The views of a scene show one set of named points, each view turned or mirrored, and shifted as a whole, with a little noise and some points left out.

Scene 1
View 1
q220: [-16  11  28  17  13  -7  -6   0  17 -10   5  -5   3  -2   3  13  -2  14
  20  18 -10  18   4 -11   6 -13  -3  -1 -12 -13  -6   6  16  -1  -8  20
  25  12  -5  -7  17   4  17  -9 -20]
q102: [  8 -21 -13  14  -3  -5  15 -14  -2  18  -8   4  21   0  -8  -3  10   3
  -5   0   6   8 -11  -5  13  -4   9 -10  -5  20  -3  20  -2  -8 -16  11
   1   1 -11  27 -19   5  11   5  12]
q764: [ 10 -16  -6  15   3  -4   7  -7  11   6 -10   7   5  -5   1  -5   4   5
  -9  -1  -5   5   2   1   5  -1   5  -4  -3  12  -1   9   4  -7  -3  15
   2 -10  -7  13  -8  -2   3  -1   8]
q421: [  2  -7   2  12  10   1   4  -3  23  -5 -11   7  -4  -8   1  -3   3  11
  -2   4 -13  10   8   3   2  -3  -3   1  -3  -1   2   8   7  -1   0  24
  11  -6  -2  -4  -2  -5   5  -4  -3]
q737: [  4 -12  -2  15   4  -5   7  -6   9   6  -7   3  10  -4  -2  -1   5   6
  -3   3  -3   9  -1  -3   8  -3   4  -5  -5   8  -2  12   4  -6  -9  15
   7  -2  -9  13  -5   2   9  -1   3]
q201: [  9 -11   2  16   6 -10   3  -5   7   3  -5   5   4  -6   6  -2   0   2
  -9   0  -5   4   7   1   6   3   7  -5  -3  11  -4   4   5  -8  -1  13
   1 -13  -6  14   1   1   1  -6   6]
q283: [  1 -15  -5  16  -2  -6  11 -11  -1  15  -5   0  23   2  -9   4  10   6
   6   6   6  13 -13 -10  14  -8   7 -11  -8  14  -3  20   0  -7 -20  11
   9   9 -13  23 -14   6  17   3   4]
q486: [ 16 -27 -22  12  -2  -1  16 -12   6  16 -17  10  13  -5  -5 -11  10   1
 -17  -8   0   2  -4   3   7   3   7  -7  -1  23   2  15  -2  -7  -7  14
  -5 -12  -8  23 -22  -1   2   5  19]
q409: [ -7   7  24  17  14  -9  -6   3  19 -13   1   1  -7  -8  11   6  -7  10
   5  11 -14  10  16  -3   2  -4  -1   1  -7  -9  -4  -2  15  -2   3  20
  16  -5  -2  -7  19   1   6 -13 -12]
q553: [ 10 -18  -7  16  -1  -9  10  -9  -1  14  -6   4  17  -3  -2  -2   5   1
  -8  -2   3   5  -4  -4  10   1  11  -8  -4  17  -4  12   1 -10 -10   9
  -1  -6 -11  25 -10   5   6   1  11]
q680: [  6 -13  -3  13   4  -4   7  -7  11   5 -10   5   7  -6   0  -4   4   7
  -6   0  -5   7   2  -1   6  -1   4  -4  -3   9  -1  11   4  -5  -6  16
   4  -6  -7  11  -7  -1   6  -1   5]
q371: [  1  -5   7  14   9  -4   1  -2  17  -3  -6   3   0  -7   2  -1   1   9
  -1   6 -10   9   7   0   4  -3   1  -1  -4   1  -2   6  10  -3  -1  20
  11  -5  -5   1   3  -1   6  -5  -3]
q645: [  6 -13  -1  17   3  -9   7  -7   4   8  -6   3  11  -4   0  -1   3   3
  -5   2  -1   7   0  -2   8  -1   8  -5  -4  12  -4  10   3  -8  -7  12
   3  -6  -8  17  -3   4   6  -3   5]
q935: [  8  -9   5  16   8  -9   2  -3  12   0  -7   6  -1  -9   8  -4  -1   4
 -11   1  -8   4  10   3   4   2   6  -2  -3   8  -3   1   9  -7   3  16
   2 -15  -5   9   4   0  -2  -7   4]
q783: [  3 -15  -5  15  -2  -6  13 -11   0  15  -5   1  22   2  -8   2   9   6
   2   3   5  11 -11  -9  13  -6   7  -9  -7  14  -4  19   1  -7 -18  11
   7   6 -12  23 -12   5  14   2   5]
q992: [ -9   8  29  21   9 -19  -6  -1   3  -4  10  -6   8  -1   9  12  -4   6
  11  15  -4  13   6 -11  10  -7   7  -6 -10  -4 -11   2  13  -9  -7  11
  16   3  -7  10  22  10   9 -13 -12]
q286: [  3  -9   4  17   4 -10   5  -8   3   7  -2   1  13  -2   0   2   3   4
  -2   4  -1  10  -2  -5  10  -3   8  -7  -6  10  -4  10   6  -8  -9  12
   7  -1  -9  16  -1   5   8  -3   2]
q708: [  8 -16  -1  19  -3 -17   9 -10 -11  16   1   2  22   0   0   1   5  -3
  -7   1   8   6  -7  -7  15   1  16 -12  -5  21  -8  11   0 -14 -13   3
  -2  -5 -12  35  -4  10   6  -2  11]
View 2
q764: [ -3  -3  -6  -3  -3 -19  -8  -2   0   0   3  -2  -5  -7   6 -11   6  -3
   4   2  -9  -2   8 -11  -6  -5  -5   8   7  -4  -7  -8   5  11  -1  -7
   3  -9 -10  -8   3 -18   1  13  -5]
q409: [  4   8  -2   5 -25 -12   1  -8 -20   2   1   8   4  -5   6  -5   0   5
  -9  11  -6  -2   5   1  -5 -27 -12  21  17  -1   8 -11  31 -24   6   2
  -4   6  -4  -9   6   0 -10 -15   2]
q783: [ -7   3 -10  -5   5 -19  -5   5  -4  -5   6   2  -3   2   2   2  19 -15
  18 -10  -7   1   3  -6 -17   3   5   8  -9  -6  -6   2   8  21   5   4
   4 -18  -7   2  -3 -13   3   7   1]
q283: [ -9   4 -10  -5   6 -18  -5   7  -5  -8   5   4  -3   3   2   5  20 -16
  22 -13  -6   2   1  -4 -19   4   5   9 -12  -6  -5   3   9  22   6   7
   4 -19  -6   3  -4 -10   3   6   3]
q680: [ -4  -2  -5  -1  -4 -17  -6  -1  -2  -1   3   0  -3  -7   6  -8   7  -3
   5  -1  -9  -2   6  -9  -9  -7  -7   9   6  -5  -5  -8   8   8   1  -3
   3  -9  -8  -6   1 -15   1  10  -2]
q708: [ -2   9 -15  -5   6 -21  -1   0   0   1   8 -11  -4   7  -5 -10  17 -17
   9   3   1   3  10  -4  -9   7  17   3 -13  -2  -8   3  10  24   5   0
   8 -24 -12  -6   2 -16   2   9  -8]
q553: [ -3   0 -10  -4   2 -19  -6   1   1   1   4  -6  -6  -2   1 -11  11  -9
   7   1  -5   0   9  -9  -7   1   4   5  -1  -5  -9  -3   6  18   2  -4
   5 -16 -11  -7   1 -18   3  12  -5]
q486: [ -8  -8  -7  -6   9 -20 -12   4  10  -1   4  -6 -10  -9   6 -14   9  -7
  10  -2 -11  -1   9 -17  -6   6  -3   0   2  -6 -15  -6  -7  29  -3 -11
   6 -17 -13  -7   0 -28   8  27  -7]
q992: [  7  17 -10   2 -17 -15   6  -6 -23   1   5   2   6   8  -3   1  11  -7
  -1   7   2   2   5   9  -9 -18   6  20  -1   1   9  -1  38 -14  12  10
  -2  -6  -5  -5   3   3 -10 -19   1]
q220: [  3  11  -3   3 -22 -11   3  -2 -28  -4   3  17   8   1   6   9   9  -2
   4  -2  -6  -1  -2   7 -16 -25 -10  27   9  -3  13  -5  37 -23  12  13
  -5   3   2   2   2   8 -11 -21  11]
q201: [  0   3  -7  -1  -7 -18  -4  -4  -4   3   3  -6  -2  -4   1 -14   5  -3
  -2  10  -5  -1  10  -8  -3  -8  -1   9   7  -2  -5  -7  13   6   2  -6
   2 -10 -11 -11   4 -15  -1   7  -7]
q737: [ -4   1  -6  -3  -2 -17  -5   1  -4  -2   3   2  -4  -4   4  -5  10  -6
   8  -3  -8  -1   5  -6 -10  -6  -3  10   2  -5  -4  -5  10  10   3   0
   2 -10  -7  -3   0 -12   0   5  -1]
q645: [ -1   2  -8  -3  -2 -18  -4   0  -4   0   4  -3  -4  -1   2  -8  10  -7
   5   2  -6   0   8  -6  -7  -4   1   8   0  -3  -5  -4  12  11   2  -2
   3 -13  -9  -6   1 -15   0   8  -4]
q102: [ -8   1 -10  -6  11 -21  -7   6   3  -4   6  -2  -6  -1   2  -3  18 -15
  18  -8  -7   0   5 -10 -15   8   6   4  -9  -6 -11   0   2  28   2   0
   6 -22  -9  -1  -3 -19   6  16  -3]
q935: [  2   1  -5   1 -12 -17  -3  -6  -5   4   3  -5  -2  -6   3 -16   1   1
  -5  11  -6  -1  10  -8  -1 -13  -5  10  11  -3  -4 -10  15  -2   1  -7
   1  -4 -11 -13   5 -14  -2   6  -7]
q421: [ -2  -5   0   2 -13 -14  -6  -2  -9  -2   0   8  -2 -12  11  -7   0   4
   0   0 -13  -4   4 -10  -7 -16 -18  15  17  -6  -2 -13  13  -7   0  -3
  -2   2  -5  -6   2 -10  -2   5   2]
q286: [ -2   5  -8  -2  -4 -17  -3   0  -7  -1   5  -1  -2   1   1  -5  13  -9
   8   0  -5   0   6  -3 -11  -5   2  10  -2  -4  -3  -3  15   8   5   2
   3 -13  -8  -4   0 -11  -2   3  -2]
View 3
q737: [ -5  -4  14   1  -1 -11  -4  -2  -4  -7  -4   6  -1   2   0  -2   0  -8
  -2  -7   0 -11 -21  -4  -4   8   2   1   6   3  -1  -2  -5   6  -7  -1
   2   7   4   6 -11   6 -11   0  14]
q783: [ -2  -2  24   5  -2 -15  -7  -1  -5  -8  -5   6  -3   9   8  -8  -5 -15
  -1  -3   3 -15 -36 -12  -2  17  -1   5   0  10  -6  -1  -4   9  -4   5
  10  14   6   1  -7  11 -10  -2  12]
q283: [ -2  -3  26   6  -2 -14  -6  -1  -7  -7  -6   5  -1   9  11 -10  -7 -17
   0  -5   3 -16 -38 -13  -2  19  -1   8   0   9 -10  -2  -4   8  -5   5
  12  16   6  -1  -6  10 -10  -1  12]
q992: [-13 -13   1  -7  23 -16  -1   7 -14  -2   1  -4   7  -8  -5 -13 -10 -15
   0 -26  -7 -13  -3 -14  -7  23  12  -4  18 -13 -15   8 -10 -10  -3  -9
  -3   3  11  -7  -5   3   4 -14  34]
q486: [  2   4  27   9 -17 -16  -5  -9  10  -9  -5  16  -8  12  -3   5   6  -3
  -1  12   5  -8 -34   3  -2   0  -4  -2  -2  18  11  -4  -3  15  -8   6
   1   6   6  14 -19   9 -23   4   1]
q371: [-12  -7   0  -7   3  -6  -4   0  -8  -5  -3   3   2  -6  -6  -2   3  -1
  -4 -15  -5  -8  -6   2  -6   2   4   0  12  -6  -2  -1  -5  -1 -11  -8
  -6   4   0   7  -9   1  -6   1  18]
q645: [ -3  -3  16   1   1 -16  -4  -1   0  -6  -2   8  -2   4  -4  -2  -2  -8
  -1  -5   0 -10 -21  -3  -4  10   3  -4   6   6   0   1  -6   5  -5   0
  -1   6   9   6 -13   6 -11  -3  15]
q409: [-17 -11 -13 -14  15  -5   0   4 -15  -2  -1  -2   6 -16 -10  -6   2  -1
  -5 -27 -10  -7  11   0  -8   4  10  -3  21 -19  -6   2  -7  -8 -11 -16
 -11   0   1   3  -6  -2   1  -5  30]
q680: [ -6  -4  11   0  -5 -11  -4  -3  -2  -7  -5   7  -2   1  -4  -1   3  -4
  -4  -5  -1  -9 -19   1  -4   3   1  -1   6   4   3  -2  -4   6  -9  -3
  -2   6   3   9 -12   5 -12   1  12]
q553: [ -2  -1  22   7  -3 -18  -3  -3   5  -7  -2  10  -5   6  -5   0  -1  -8
  -1   1   3 -11 -25  -3  -5   9   2  -5   4  11   4   2  -6   7  -5   3
   0   5  11   8 -16   8 -15  -3  10]
q201: [ -5  -3  10   2   3 -17   0  -1   4  -5  -1   9  -1  -1 -12   2   1  -4
  -2  -5  -2  -7 -11   0  -7   4   5  -9  10   3   4   2  -8   2  -5  -3
  -7   0  11   8 -16   3 -13  -5  16]
q421: [-12  -6  -2  -8  -3  -2  -5  -3  -8  -7  -6   5   0  -7  -5   0   9   4
  -6 -13  -5  -6  -6   7  -5  -4   3   2  11  -7   3  -5  -3   2 -15 -10
  -7   4  -4  11 -10   2  -8   5  14]
q935: [ -8  -4   4  -1   3 -14   0  -2   2  -6  -1   8  -1  -4 -14   3   3   1
  -3  -7  -3  -5  -5   4  -6   1   6  -9  13  -2   6   1  -8   0  -8  -6
 -11  -2   7  12 -16   2 -12  -3  18]
View 4
q737: [-10   0  -5  -1  -5   4  -4   8  -5  -9   3   0  12  11 -15   9   3   6
   0  11  -3   3   8  -5   1  -3  -2   8  -9 -13   1  -6  -5   0   7   3
  -5 -14   2   5   2  -9   6   5   3]
q764: [ -9   2   0   4  -1   2  -2   6  -3  -9  -2   2   9   6 -11   5   2   4
   1  11  -3  -1  10 -11  -6  -3  -3   3  -5  -9   2  -3  -8   8  14   1
  -6 -11   6   6   1 -10   6   4   6]
q220: [ -9 -11 -29  -2  -6  -1  -9  12 -21  -2  19   4  11  20 -19  23  -1  12
   0  -5   1   8 -22   0   7 -10  11  27   0 -26 -10  -5  10 -24 -26  14
  -6  -1   4   4  -3  -5 -14  10 -15]
q201: [-10  -1   0   2   1   1  -3  11  -2  -8  -4   7   9   5  -6   6   4   5
   9   8  -5   3   6  -8  -6  -6   2   6   0 -10   1   0  -5   7  10  11
  -6 -10   7   6   0 -11  -4   4   4]
q286: [-11  -3  -6  -6  -7   4  -3  10  -3  -9   1   0  14  10 -14   9   7   8
   5  11  -4   6   8  -2   3  -6   0  11  -8 -14   1  -6  -3  -1   5  11
  -5 -15   0   5   3  -9   2   7   0]
q283: [-13   0  -7 -12 -18  10  -2   6   0 -11   4  -9  20  17 -23   9   9   9
  -3  19  -5   8  19   2  12  -3  -8  11 -21 -16   5 -15  -6  -8   8   5
  -4 -25  -6   5   8  -9  15   8   3]
q992: [-15 -11 -18 -10  -4   0  -6  20 -11  -4   6   6  14  16 -10  15  10  15
  18   4  -6  13  -9   7   6 -17  15  25   3 -21  -7  -1   9 -14 -16  34
  -4 -10   2   5   0  -8 -23  11 -11]
q486: [ -8   7  10   3  -4   6  -1   3   5 -13  -9  -2  12   4 -12  -1   5   2
  -3  20  -4   0  26 -13  -5   2 -11  -6 -14  -5   9  -7 -15  15  29  -6
  -6 -20   4   6   4 -12  20   1  14]
q553: [-11   2   3  -4  -6   6  -1   9   3 -11  -6   0  13   7 -12   4   8   6
   5  16  -6   4  17  -5  -2  -4  -4   4 -10 -10   5  -5  -9   8  17   7
  -4 -18   2   6   4 -11   6   5   6]
q935: [ -9  -2  -1   6   6  -2  -4  12  -5  -7  -3   9   6   4  -4   8   2   4
   9   5  -3   2   0 -10 -11  -5   4   6   4 -11  -1   3  -3   9   8   9
  -6  -5  10   6  -3 -10  -7   4   2]
q102: [-12   5   2  -8 -14  11   0   5   4 -13  -2  -7  19  12 -19   3  10   8
  -2  21  -4   4  26  -3   7  -1 -10   4 -20 -11   7 -12 -10   2  19   2
  -4 -26  -4   5   9 -11  17   6   8]
q645: [-11   0  -2  -2  -5   4  -3   9  -2  -9  -2   1  13   9 -12   8   7   7
   5  13  -5   6  11  -4  -1  -5  -1   8  -8 -12   3  -5  -5   3  10   8
  -6 -16   3   5   3 -10   4   5   3]
q708: [-17   0   4 -12 -11   8   1  12   9 -12  -8  -4  19   9 -11   2  17  10
  13  23  -8   9  25   4   6  -9  -4   8 -14 -10   6  -8  -8   4  18  20
  -3 -26  -4   6   8 -13   4   7   7]
q421: [ -5  -1 -10  10   3  -3  -7   6 -13  -6   6   6   4   8 -13  13  -6   3
  -5  -1   1  -2  -9 -15  -8  -2   2   7   1 -14  -4  -1  -2   0   1  -5
  -9  -1  10   6  -4  -7   2   4  -1]
q371: [ -8  -3 -11   6   1  -2  -6  10 -12  -6   6   5   8   9 -13  13  -2   6
   1   1  -2   1  -7 -10  -4  -5   3  11   1 -15  -3  -2  -1  -3  -2   3
  -7  -3   8   6  -3  -7  -3   5  -3]

Which points are out of place in each view (at most two, in the order of its rows)? Write - if all are in place.
view 1 | q553
view 2 | -
view 3 | -
view 4 | q992
